Each row is a point on a tangle of strands that fork, close into loops and nearly touch. The rows are in no order.
Two points are linked if the straight distance between their rows is under 67. Some points are linked to none.
k_664: [ -5 -14  42 -16   7   3   5  21  17  18  13  11 -25 -10 -11  24  14   6
 -29  14  -4  26 -13 -25  32 -17]
k_787: [-21  17 -38  15  24   2  18 -10 -23  27 -24 -25  14 -23  31  19  36  -2
  14 -10   0  12 -23  31   0  22]
k_41: [ 26 -39   2  -7  15   8 -10  19 -13 -14  -1   7   0  55  13  30 -33 -15
 -24   9  21  -7  29   2  12 -25]
k_381: [-17  15 -32   1  35 -35  15 -41 -23   0 -53  -1  -2   4  22   7  42  31
  32  -4 -45  -5 -39  20   4 -26]
k_215: [ 16 -15  32   3  10  -9 -32  -9 -32   9  -2  46 -51 -16  -2  28  -2  14
 -16  27  11  42 -10  27   8  -8]
k_419: [  0 -32  38  -5  -6  -3   7  10  17 -10  15   0 -30   0   0  14   6   0
 -44  27  12  17  -6 -13   8 -12]
k_712: [ 18 -13  -4  60 -31 -24  -9  -3   1  -9  -7  28 -34 -33   9  21   2  25
  -9  22 -17 -21 -15  13  -2 -11]
k_279: [  6  -9 -19  42 -14 -28  -2  27  13  20  -2  13   7 -14 -13 -33   1 -14
   2  31 -33 -39 -24   9  -3 -13]
k_668: [-13   5  -1 -15   6   7   6   6   0  28   2  -7  -4 -19  -5  -5  23 -18
  -2   0  -6  14  -9  -5   9  11]
k_870: [  1  12 -54 -44  -1  19  34 -10  11   2   5 -26  17  26 -12 -20   7  11
  37 -47 -11   3  44 -38 -11  25]
k_733: [ -2   8   2 -38  17  16 -18   3 -28   5  -7   8   4  40   5  -8 -43 -14
  23 -23  10   4  31 -28 -28  -3]
k_90: [-18   5  34   1  35  -4   2  21  26  28  11  -3  13  -5  14  -1  44 -18
 -23  27 -30  -4 -42 -24  23  -2]
k_282: [ 12  -7  54  -9   6 -11 -40  24   8  20  12  22  -1 -14 -25 -11  -2  -4
  -4  17 -17  22 -24 -16   8  -7]
k_540: [-18   2 -26  53  -8 -14   8 -18   7 -27   3 -33  -2 -24  44  36  19  31
  -7  -3   3 -31 -24  22   1  19]
k_977: [ 22 -40 -46 -14  18  36   0  -6  10   1  -7 -12   9  46   4  47   2 -16
  -9 -10  -1   3  21 -21  32  -4]
k_670: [-15   7 -29 -46   1  20  25 -13  -6  22  -5 -21   1   9 -18  -7  10  -3
  15 -27  -3   6  10 -23 -14   0]
k_462: [ 19 -52 -47 -29  35  15 -10   1 -14  16 -15  -1  19  54  -1  16  -1 -27
   4  -5 -10 -14  27 -20  -8 -14]
k_208: [ -5  -4   1   6  -5  -1  -9   6  31   3  15 -15  13 -10 -24 -35   0 -23
   4   0 -15 -24  -3  -1  -6  14]
k_291: [  8   3  59 -20  -1   0 -52  17  26  -9  14  -4  38   0 -13 -32 -18 -19
  -2  -6   0   7   0 -37  -5   2]
k_931: [-16 -19 -47 -40  12  -8  20   0 -11   7  -8 -22  12  23  -6 -34   0 -21
  20 -20 -14 -12  28 -16 -44   7]
k_311: [-15  18 -32  -9  16   5   8  -9 -30  36 -29 -15 -11 -21  -2  21  25  11
  16  -2  -3  18 -26  35  -5   6]
k_741: [ -5 -10 -17  25 -11 -28   1  -2   4  23 -10  26 -18 -16 -11  -9  -3  -3
  11  21 -17 -28 -26  13  -4 -24]
k_434: [  8 -12  28 -38   8  18  -6  20   3  -2  24 -21  23  22  -3  18  -5 -26
 -32  -4  20  34  28 -27  15  12]
k_866: [-13  14 -33  55   3 -29  19  -3 -26  -9 -20 -18  -1 -20  51  42  16  32
  -2   7  -1 -26 -25  25 -15  16]
k_994: [-16  10  -8 -21  10   7   8  -4   5   2  28 -33  25  -5  -6 -26  25 -24
  -2 -11   6  12   9  -8  -4  36]
k_947: [ 25 -11  24  31   1 -23 -16  19  10  10   0  10  14 -22  -7  -7   1 -19
 -13  27 -16  -1 -23  18  -6  -4]
k_963: [-17 -31  23  38 -13  -1   1 -24 -21 -50  29 -28 -39  -2  33  38  22  18
 -40  15  14   9   2  -6 -13   5]
k_258: [  7   6  -7  47 -45   8   9 -14  39 -57  17 -19  -7 -29 -14   8  -4  36
  -4 -12  22 -16  -6  27  14  26]
k_776: [ -3  -4 -14  28  -5 -13  -3  20  29   9  10  -6  22 -13  -4 -35  15 -34
  -3  26 -19 -26 -21   8 -10   4]
k_590: [  4   1  23  -6 -35   7   9  -1  32 -32   3  13 -11   8 -23  -8 -29  11
  -5   4   7 -24   7 -18  13 -29]
k_345: [-18  -7 -10 -13 -20  -5  -1  -4  19  18  -9  16 -22  -3 -29 -48 -13 -10
  26   3 -31 -36  -5 -11  -9 -39]
k_717: [ -6  10  -2  10 -25   5  18  11  56 -19  33 -21  14   2 -25 -37   8 -15
   0   0 -11 -20   5 -11   0  22]
k_388: [  2 -38  22  26 -13  -9   3 -11 -19 -42  22   4 -54   4  16  31   7  23
 -32  20  15  11  11 -10  -7 -13]
k_186: [  2 -22 -20 -29 -28   9  23 -10  -3 -11 -27  22 -38  14 -19   8 -31  29
  11 -13   5 -13  27  -9   9 -59]
k_81: [ 22  25  23  48 -11  15 -38 -15   2 -33   2 -12  51  -7  -3 -24 -37   6
  10 -20  38   9  -7  27  -8  18]
k_871: [-13  -1 -38 -34  -7  27  39 -18 -15   6 -26 -20 -22   4 -15  17  10  10
  14 -27   4  20  11  -2 -15 -11]
k_164: [ -2 -23   0  29 -25  -9 -14 -26 -31 -33  -2  30 -67  -6   2   4 -12  36
  -7  27  16 -13  -3  16  -5 -34]
k_956: [ 18 -19  19 -35  40  15 -24  27 -28  24  -1  25   6  60  13  15 -31 -15
   1   4  12  10  27 -27   6 -26]
k_847: [ 13   1  13  37 -22  -2 -20  -4  24 -58   5  -9  17  -3 -10 -17 -35   5
   8   6  25 -18  -5  32  -3   9]
k_728: [ 36 -16  40  36 -11  -4 -25  23  31 -18   4   3  34 -20  -9 -18  -6 -21
 -20  15  -5   0 -23  19   6   5]
k_706: [  6 -27 -46 -15   4   6  33  -1 -16 -23  -6 -35   8  49  -4   5 -26  -4
   1  -7  20  -9  22  17  -3  -2]
k_693: [-16  -3 -14 -25 -11 -16  -6 -11  12 -22   6  -2   8  32 -11 -52 -37 -12
  30 -23  -6 -22  29 -19 -32  17]
k_576: [ -9  -5  23 -38   5   3  -9   7   2  20  29 -19  17  -1  -1 -21   7 -32
   0 -12   4  23  11 -25  -8  27]
k_732: [-25  -7 -44  13  16 -20  19  -9  -4   4 -10 -21  -5  -1   8 -16  18  -5
  13  11  -8 -33 -30  21 -10 -13]
k_266: [ -6  38   1  13  21  12  18  -8  15  10  -7  -7  28 -13  45  38  51  15
  -4  -5 -26 -11 -22  12  31  17]
k_505: [ 16 -47 -22 -35  43  23 -22  20 -24  28  -1  10   6  64   1  19 -21 -22
  -4   4  -4   2  32 -19   7 -21]
k_627: [  1  -5  37   7  -5  -4 -28  -9  -8 -30  -4  38 -38   2 -15  -3 -26  11
   6  27   9 -13  -8  14  -4 -38]
k_984: [  6 -32 -46 -15  26  32  12  16  37  10   3 -29  14  43   5  35   6 -28
 -13  -8 -18 -12  14 -39  30  -3]
k_334: [  5  13 -27 -26  28  24 -14 -10 -21  -8  -8   6  21  53  10  -3 -59  -5
  30 -36  11  -9  44 -26 -22  10]
k_844: [ 13  29 -11  40  13 -63  25  14 -44  16 -17   5  -8  -6  41  28   2  17
 -26  17  -6  20 -20  31 -20  18]
k_530: [ -9  12  50 -30   3   0 -30  10  -2  22  -1  38 -32   7 -25   2 -26   6
  11  -2  -2  18   2 -33  17 -31]
k_504: [ 26   2   3  36   2 -33   0  18  -9  29 -11  30  -7 -21  -1  12   6   2
 -22  29 -13   9 -23  21   7   2]
k_449: [ 30   9  12  49 -20  -2 -30   3  10 -31  -7  -7  41 -19  -4 -11 -25   4
  11  -3  17  -8  -8  44   1  18]
k_806: [ -3   4  36  -9  -5  16 -13  -8 -21 -16 -10  33 -25  29 -10  -4 -41  16
  10  15  16  -6   0  -6  -1 -51]
k_966: [ 46  16  12  25  -8 -36 -15  33 -18  26 -15  47  -3 -25  -1  23 -12   6
 -12   9 -14  27  -5  21   9   2]
k_828: [-24  20 -26  -7   2  16  23 -16  24  -2  22 -30  19  -7  -2 -32  41 -13
  20 -18  -5 -15   3 -17  -7  38]
k_256: [-13 -14  -9 -32  34  -9  26 -10 -27  24 -23   1 -36  26   0  -1  23   5
 -12  16 -12  26 -20  -7 -11 -30]
k_667: [  3  31  -2  29  -2  13 -29 -19  -7 -27   4 -19  53  -8  -2 -21 -26  -6
  20 -28  40  17   7  30   9  42]
k_68: [  6 -28  16  37 -24 -11 -28 -24 -14 -41  -1  24 -28  -5   2  -8 -26  39
   1  20  19 -28  -9  35 -12 -24]
k_825: [ -4 -16 -46 -43  -5  16  12 -13 -30  12 -40  -5  -8  30 -10  12   2  12
  20 -18   5  22  18  -4 -19 -32]
k_988: [-12   4  -5 -26  -3 -11  -9  -6  29 -14  23  -5  32   2  -9 -64 -16 -21
  12 -14  -9 -30  25 -24 -20  31]
k_39: [ 16  19  11  -9   0  -9 -35  24  16  50  20  17  25 -38  -1  -8  25 -16
   8  -3 -29  10   4 -27   2  28]
k_281: [ 18 -29  32 -14   1  -7 -12  21 -11  -6   2  23 -21  45   6  18 -29  -4
 -26  25  10  -2  21 -19  20 -38]
k_565: [  8 -35 -32 -33  25  -2  -8  14  -6  16  -1 -16  33  49   1   5  -6 -33
   0 -15  -8  11  37 -34 -14  10]
k_163: [-11 -22 -16 -10 -12  -1  49 -10  22 -27  -1 -18 -19  28  16  20   4  14
 -21   3  -2 -10   2 -21  -4 -29]
k_971: [ -1 -14 -27 -22 -29   8  29   1  17 -15  -5   1 -22  22 -13 -11 -33   7
  19 -23   2 -26  30 -15   8 -44]
k_278: [ -9 -23  -1 -33  21 -11   6  11 -20  18  -5   3 -23  28 -11  -9   3 -20
 -18  10  -3  26   6  -9  -5 -28]
k_859: [ 11   4  36  -2  12  12 -38  -5 -40  23 -15  32 -24 -24   2  22  -3   0
 -14  15  21  52 -16  37  15  12]
k_649: [-32  33   4  -3  25  14  35 -10  31  -5  16 -30  22  -2  17  -3  45 -19
  -6  -3 -28 -18 -26  -8  22   7]
k_284: [ 11  29 -32  32 -20 -17  17  14 -26  30 -23  15 -13 -44  13  33   7  25
   3   3 -10  -2  -4  27  -4   8]
k_115: [ 50   8  39  35 -12  10 -32   2  32 -28   6   2  47 -24 -11 -17  -4 -10
  -5 -16  -8  -7  -4   8  -2   8]
k_89: [-15 -12 -28   5  -9 -20   5  -6  -4  -2  -3  -1  -2   6 -14 -46 -15 -13
  29   2   0 -32  -3  27 -20  -9]
k_432: [  2  55 -47  13  -9  17  26  -1   6  22  -3 -12  16 -41  23  31  29  28
  25 -28  -9 -17  -6  19  12  24]
k_981: [  7  -2 -20  52  17 -55  12   2 -31  12 -11   7  -9   2  36  22  15  13
 -13  34 -14  -4 -24  34 -21   7]
k_499: [ 18 -47 -17 -10  21  22  -2  18   1  -2   1 -10  11  46  17  35 -13 -31
 -25  -6  18  10  34 -10  12   0]
k_655: [ -6  -9  29  -4  13   8 -24   9 -21  12  12 -11  18 -16   1  11   9 -29
 -23   3  27  35   2  17  10  20]
k_431: [-14 -13 -10   4  -6   4  24 -17   4 -21   5 -26 -10   0  10   2  10   3
 -17   2  21   0  -4  13  -3  11]
k_61: [ -6 -17 -24  -1 -21 -10   2 -27 -30 -15 -19  10 -57  -9  -4  -9 -21  38
  31  11  15 -19   2  41 -11 -46]
k_678: [ 15  39 -17  34   2 -51  22  36 -29  39 -15  13  -5 -10  19  17  -1   2
 -18  13 -27  24 -12  20  -7  10]
k_458: [  3 -12  -8 -20 -18   8   5 -19 -29 -17 -19  22 -50  16 -11   1 -22  24
  21   8  16  -3   8  18   2 -56]
k_892: [-12  -2   0 -21   3  20  43  10  24   2  10 -21  -4  12  12  34  26  -6
 -27 -15  -8  10   2 -39  20  -9]
k_145: [  7  11 -33 -34  -6  13   7 -16  15 -13   1 -18  19  38 -13 -24 -19  10
  30 -51  -1  -9  59 -22   4  38]
k_277: [-25  -6  -3  -6  25  -5  17  -4  -8  25 -19  -1 -21  -5  -5  -3  27  -6
  -9  17 -12  15 -28  -1   1 -12]
k_273: [-21  -9  25 -17  51  -9  27   6  -4   6  -6 -29   9  30  29  21  36 -19
 -43  23  -5  19 -25 -10   5  -7]
k_255: [-25   0 -40   3  37 -29   9 -38 -39  -6 -52   0 -18  20  20   7  40  35
  18   9 -17  13 -43  17 -21 -32]
k_801: [ 16  -7  28   9 -35   1  -6   2  26 -59  -3  10  -9  30  -2  -1 -50  12
 -19   8  17 -16   4  -1   6 -38]
k_647: [-10  23  20 -14  -5  21 -22 -19 -23   6 -13  28 -10 -13 -19 -11 -28   4
  41 -11   2  -3  -5   7  -9 -17]
k_811: [ -1  27  -5 -23  -6  28  11  -6   9 -13   6   1  22  35 -12  -9 -43   9
  32 -39   7  -8  47 -38   4  24]
k_325: [  7 -17  23 -12   6 -14  -7  -8 -24   8  -1  36 -62   0  -8  23   6  19
 -20  18  14  34 -11  -9  11 -20]
k_604: [  9  36  -2  11   1  10 -33 -23 -11  -3  15  -1  60 -26  -2 -26 -11 -10
  14 -28  19  24  18  -1  11  56]
k_98: [ 21   4  24   3   9   9 -36   8 -32  21 -10  12  21 -23  -2  10  -5 -22
  -2  14  20  47  -8  37  11  18]
k_285: [  5  13  26 -17   5   6 -19  -5   0 -18  16  -2  42  25  -2 -18 -24  -5
   3 -20  15   5  35 -30 -16  38]
k_478: [-10   4 -14  47   9 -45  10 -15 -16   6 -15  16 -27 -16  35  27  20  19
 -16  24 -22 -14 -30  16   4 -11]
k_536: [ -5  15 -23   7  -6   1   5  -4 -23  30 -23   6 -10 -41   7  34  15   5
  14 -13  -4  14  -1  31   9  20]
k_867: [ 13  11 -15  45 -33 -12   1   3   5  -6  -6  -2   9 -42  -4   6 -11  14
  14   3  11 -17   1  38   6   8]
k_538: [  5 -23  15  29 -10  -1  -8  -4  -6 -33   9 -15  -9 -14   5   1  -6  -5
 -26  19  31   6  -9  40  -9  10]
k_958: [ -6  -1   0 -27 -17   8   9  -4   5   9  -5  15 -22   0 -25 -23  -6  -7
  18  -4 -14 -15   5 -12   5 -23]
k_924: [-11  40  -9  13  23 -22  33   1  -4  17 -19  -4  30  -9  38  27  37   3
   5  -9 -52 -26 -24  16  28  16]
k_868: [ 48  11  33  15 -12   3 -39  27  37   4  26   6  58 -34 -13 -23   0 -11
  -6  -7 -20   4   8  -9  10  17]
k_986: [ -9 -20 -35  15 -12 -13  -6 -17 -29  -7 -19   2 -30 -21   1  -6 -15  29
  36   6  18 -31 -12  51 -11 -14]
k_790: [-11  29  10  16   0  17 -25 -12  -6 -38   1  -3  21  24 -12 -38 -51   6
  21 -22  37  -4  -7  -3 -40  14]
k_617: [ -2 -29   4  -2  -6 -10  10 -18 -34  -9  -7  34 -74   0  -2  15   1  28
 -13  22  13  11  10   8  -2 -39]
k_141: [-27 -33 -18  10  14 -13  19 -15 -24  -9 -15  -8 -40  16  10  -7   9  27
  -6  23  10  -5 -17  28 -24 -22]
k_180: [-18   2 -32 -22  -5  -8  -4 -17   9   3  24  -9  27 -17  -4 -48   0  -9
  27 -20   1 -24  15  -6 -18  32]
k_553: [  0  -6   6 -33  10  10  -7  19 -24   7  -9  19  -8  52  -3  -3 -32 -11
   3   0   5   5  25 -10  -8 -30]
k_270: [ -3   5 -12 -31 -20  29  23   4  30   1  11 -12  -7  15 -22  -5  -1  -6
  13 -34 -12  -7  33 -37   9   9]
k_675: [ -8  -4  38 -37  21  -7 -36   5  16  13  23   7  22  -8  -7 -30  -7 -16
  -2  -3  -4  10  18 -42 -11  13]
k_84: [ -7 -16 -32 -41   3  10  11 -18 -51  15 -22 -13 -21  29 -15  -2   0  12
  26  -9  23  20  16  30 -29 -25]
k_574: [ -3  20  31  21 -14  28 -18  -6   5 -36 -10   4  13  16 -15 -22 -46   5
  12   2  22  -9 -10  12 -20 -12]
k_913: [-33   7 -25  -2  32  -6  26 -22 -14  -7 -34 -41   3   6  25   5  37   6
   5  -5  -3  -7 -38  30 -12   3]
k_301: [ -7 -39  29   2   0 -21  15  -3  -5 -16  13   7 -52  13  20  26  17  16
 -42  26  -1   5  -3 -32   2 -27]
k_656: [ 19 -31  28 -35  12  -4  -5  24 -13  14   7  37 -28  46 -15  26 -27   9
 -14   7  -5  12  16 -33  26 -51]
k_51: [ 19 -26   8 -14   0  22   1  21  12 -14  13 -19  23  44   7  32 -17 -24
 -30 -15  31  20  37 -18  28  23]
k_663: [ 10  14  16   2 -20  22   3  14  31  15  14   8   7 -38 -18   5  21  -1
  10  -3  -8  -8  -1  -6  18  14]
k_377: [  7 -18  -9  21  24 -28 -11   9 -17  36  -3  24 -10   2  -5 -24  -5 -16
  -3  39  -5  -1 -15  36 -13  -5]
k_940: [-23 -26 -35  28  28 -35  13 -16 -23   0 -21  -9 -18   2  21 -14  20  13
  -4  31  -4 -25 -38  31 -16 -10]
k_623: [  3  45 -25 -10 -11  -6   4  21   2  65  -3  23  -1 -37  -5   2  24   4
  26  -8 -44  -9  -8 -22   0  11]
k_781: [ 15  47  18  15   7  16 -51 -15  -2 -12  14  15  60 -26   2 -27 -20  -3
  22 -33  -1   9   7 -10 -12  38]
k_139: [ -6 -12  30 -36  16  14  13  25   5  14  22 -22   8   9  -6  -3  23 -33
 -31   0   5  22  13 -24   7  17]
k_965: [ -4  -4  -4  40 -12 -14  13 -11   6  -7  -9  12 -24 -24  14  24  18  17
 -15  23 -16 -13 -22  -3   5 -10]
k_342: [ 22  18  45   0   0  14 -44  11  35  -4  21  11  35 -22 -20 -29   2 -10
  12  -4 -12  -1  -5 -27   2  10]
k_669: [-13   4 -17   4   8  12  27  -8  10  -6  16 -38  17 -12  -3   0  22  -4
  -9 -13  14   8  -6   9   1  29]
k_358: [  0   5  41   0  -7   6 -12   6   6 -35   0  10   6  39  -6 -11 -53  -2
 -12   5  23  -9   5   0 -10 -24]
k_982: [ 14  47  -4   6  -8  -7   8  32   6  52  19  15  26 -36   8   9  22  -6
  12  -6 -29  10   5 -25   1  23]
k_227: [-10   4  -4 -31 -16  28  40   8  29   6  24 -10 -15  -6 -14  -1  19   1
   6 -18 -17  -3  15 -50  20 -17]
k_132: [ 20 -20  25  33 -11 -10 -39  -2   2 -24  -3  39 -13 -12  -4  -9 -21   9
  -3  24   4 -19 -15  30  -5 -24]
k_326: [ 10  13 -33  51 -40 -19  15  19  11  -3  -4   6  -7 -36  10  21  -6  28
   5   5 -10 -34  -7  22   0   5]
k_510: [ 32  37  12  20  -9 -16 -36  32 -33  44 -17  54   7 -19  -9  14 -27   7
  16   3 -24  37  -8  17   8  -3]
k_701: [  0  12  19   5   0   7 -35 -10 -26  16 -17  41 -20 -13 -11   3 -21   4
  32   8   8  14 -11  25   8 -16]
k_878: [-10  -2  29 -43   9 -10 -30  11  -8  16  -1  26  -6  29 -20 -37 -23 -13
   9  -6 -18  -8  15 -40 -18 -25]
k_745: [  6 -13  59 -16  -3   8 -28  20  21  -5  16  -2   9   1 -14  -9  -1 -13
  -9   5  -2  15  -7 -17   5 -10]
k_959: [  0 -10 -27  23 -16 -12   7 -11  -1  -2  -4  -7  -4 -31   3  -3 -14   6
  27  -4  21 -27 -16  47  -7   6]
k_18: [ -7 -17  27 -15  17  13  16  11 -17   2   6 -14   5   8   9  12  22 -26
 -34  11  23  41   7   4   9  10]
k_507: [  3 -15 -45 -37  19  -3   6   1  -5   4   3 -29  30  46  -8 -15  -6 -22
   5 -23   4  -9  41  -9 -22  20]
k_214: [-15  31 -30  -1  17  11   0  -4 -14  44   0 -18  28 -30  16   2  37 -14
  17 -13 -14  13  -6  15   1  33]
k_749: [ -7   0  48 -46   1   1  -9  14   8  30  12  11 -34  -6 -25  16  -2   0
   0   2 -11  24  -8 -35  30 -26]
k_646: [-10   7 -45 -63  10  20  23  -7  13  19   6 -22   8  10  -2  -7  28  -4
  16 -35 -22  12  30 -50 -23  17]
k_589: [  3 -17 -26 -24  18  22  35  13  21  11 -10 -23   1  38  18  48  22 -10
 -20  -3  -6   7  20 -43  25 -15]
k_798: [ -5  37   6  28  -2  15  25   5  26   2   7  -5  12 -28  23  34  42  12
 -18   3 -12  -5 -17   3  17  27]
k_349: [ -6  31  18  -4  -3  15  -6 -21   4 -33   5  -3  26  27  -8 -31 -37  -1
  15 -30  23   2  20  -9 -12  30]
k_925: [ 27  19 -12  62 -49 -30  19   6  17  -3  -5  27 -13 -40   6  29   8  43
  -9  13 -22 -26 -16  -1  -4  -9]
k_813: [ 16  23   4  17 -22  12 -15   4  22   6  10  13  29 -34 -16  -2  -5  -4
  24 -12   0  -9  -1  18  16  17]
k_880: [-13 -22   2  25  -2  -3  12 -12 -11 -29  15 -19 -30 -16  22  26  12  15
 -26  13  26   8 -11  22 -12   7]
k_611: [-17  37 -23  15  27 -35  19 -19 -17  10 -46   4  18  -1  39  16  30  17
  13  -5 -42 -15 -35  18  13  -6]
k_551: [-20  22  22  13  11   6  25   6  44   1  12 -14   9 -12   6   3  38 -19
 -26  18 -24 -12 -29 -14  28   1]
k_343: [  2  10   2 -22 -21  27  10 -15  16 -19  16 -14   7  -2 -22 -22  -3  -1
  -1 -22  10   3  30 -14   5  17]
k_641: [ -8   8  35 -36  14  -2 -34   4  22 -13  25   5  43   5  -3 -43 -16 -21
   1 -11  11   8  29 -39 -13  45]
k_475: [-25  29 -21  10   1  14  41  -6  49   1  17 -30  12  -4   8 -20  36   2
   3  -2 -16 -24 -13  -6  12  22]
k_352: [ 13  18   2  34  -4   1   4  11  26  11   6  -7  28 -29   6   6  27  -5
 -16   7  -7  -8 -22  11  11  26]
k_296: [-16 -11 -27 -30   5 -12  17  -2  -6   3  -3 -23  -3  17 -17 -33 -14 -15
  16  -3   1 -23   1  -4 -24 -15]
k_79: [  8  32 -25  41  -8 -18  18  10 -23   6 -11 -12   0 -37  38  44  16  32
  -1  -4   1  -4  -8  25   1  16]
k_555: [-13 -33  16   2  21  -3   9  -1  -9 -18  11 -22  -1   4  23  20  14 -19
 -56  26  30  25  -1   8  -6  10]
k_123: [ -8 -20 -30 -28  36   7  34   5 -18   9 -34 -20   1  49  14  25  30  -6
 -20   0  -4  18  -6 -23 -16 -31]
k_734: [  0 -13   0  21 -35  -1  -3  -6  27 -58  10 -22  -8 -10  -9  -4 -12  16
   0  -3  31  -6   3  21   2   3]
k_344: [ -6  -4  24  -3  19  -6 -10  20  16  33  17   2   4 -13  -2 -14  24 -29
 -17  20 -16  16 -22 -11  11  16]
k_454: [-11  24 -11 -26  -1   4  -5 -11  20 -18   4   2  18  34  -6 -39 -49   2
  37 -35   1 -27  44 -49 -17  26]
k_315: [  7 -23  27 -12 -17   2  10   7   1 -20   3  -2 -21  16  -7  13 -15   0
 -19   5  15   5   7   1   8 -15]
k_30: [ 28   4  -2  53 -33  10   3  -6  57 -42  17 -16  18 -43   3   8  14  23
 -13   0  19 -16 -10  13  17  25]
k_232: [-18  16   3 -25 -18  16  -3 -14  -4  -9  -7   9 -10  -7 -26 -22 -28   7
  30 -25   2 -19  13 -10  -1 -12]
k_29: [ 22   0  -2  54 -22  -5   5   4  24 -19  12 -17  16 -33  17  15  19  12
 -22  13  13 -11 -16  24   7  29]
k_575: [-16  12  -4 -19  14  11 -14   0 -11  47  14  -3  12 -34   2 -15  29 -25
   7 -13 -10  23   5 -11  -6  35]
k_199: [ 11  27   3  -5 -14  35 -10   4   7  20  28   3  27 -43  -4  14  29 -14
  18 -17   4  32   8   2  25  37]
k_747: [ 18   5  38 -13   8 -25 -53  22  12  41  14  23  18 -27 -13 -29   1 -18
   6  12 -35  16  -5 -26   1  14]
k_488: [-30   2 -35  -3   3   8  34  -6  17  -2 -13 -31  -1   0  -5 -34  16  -5
  14  -8  -8 -20 -20  -1  -7  -4]
k_696: [ -8  -8  -8 -11 -55  -3  21 -12  20 -32  -6  11 -32  11 -19 -17 -29  12
   7   1  -6 -34   9 -16   9 -42]
k_923: [  4 -35  23  18   8  -1  -5  -5 -25 -16  18 -19   1  10  18   3  11 -12
 -49  28  42  18  -2  48 -14  10]
k_353: [-10 -20 -25 -16  18  -3  24 -13 -48  -2 -25 -15 -32  14  -3  -1  14  15
  13   3  17   9  -9  32 -26 -23]
k_521: [ -8   7  34 -21   9  18  30   8  32  13  14  -7 -19 -14   5  28  30   1
 -23   3 -11  15  -6 -45  33  -7]
k_184: [ 20  17  32  22  10  -9 -44   9 -23  23 -11  53  -5 -19 -15   8 -25   6
   9  16   1  28 -13  20   7  -5]
k_957: [-17 -24 -12  13  -2 -17   0  -6 -14  11 -11  11 -18  11 -13 -27  -6  -8
   4  26  -6 -18 -19  34 -10 -22]
k_630: [ 20  49  30  12 -14  28 -37 -18  25 -21  17   6  45 -23  -8 -15  -4  11
  28 -27  10  12   6 -13  10  28]
k_437: [ -2 -19  15 -20   5  -6  -4   2 -19   1   2   9 -22  13 -10 -11  -7 -13
 -17  20  17   7  -2  23   2 -18]
k_395: [-22 -11   2  57 -17  -6  -9 -20  -8 -40  15 -32 -10 -30  40  39  33  22
 -22   8   5 -12 -11   8 -19  26]
k_795: [  4  17   9  -4 -20  21  -6  -9  12 -14  10 -10  24 -18 -22 -14 -15  -2
  11 -20  21   8  14  18   9  32]
k_989: [  1  -1  34 -32  -4   4  -3   0 -19   3  -9  36 -41  11 -19  10 -23   7
   2   7   7  12   8  -7  14 -40]
k_831: [ -8  12  20 -33 -15  25   2  -1  32  17  18   0 -10 -20 -21   5  18   1
   5 -20  -3   2   6 -31  22   4]

A piece is two or more points that can be reached from each other along the links. Count, over all rows, the pieces, the separate loops (a circle has one, a figure eight two, a Y none), the forks (points with three links) and the tips (points with one).
pieces | 5
loops | 5
forks | 12
tips | 12

How many points has the smallest loop of links through each point below? Write none if it is on no loop.
k_538 | 10
k_813 | 7
k_277 | 20
k_98 | 24
k_419 | 19
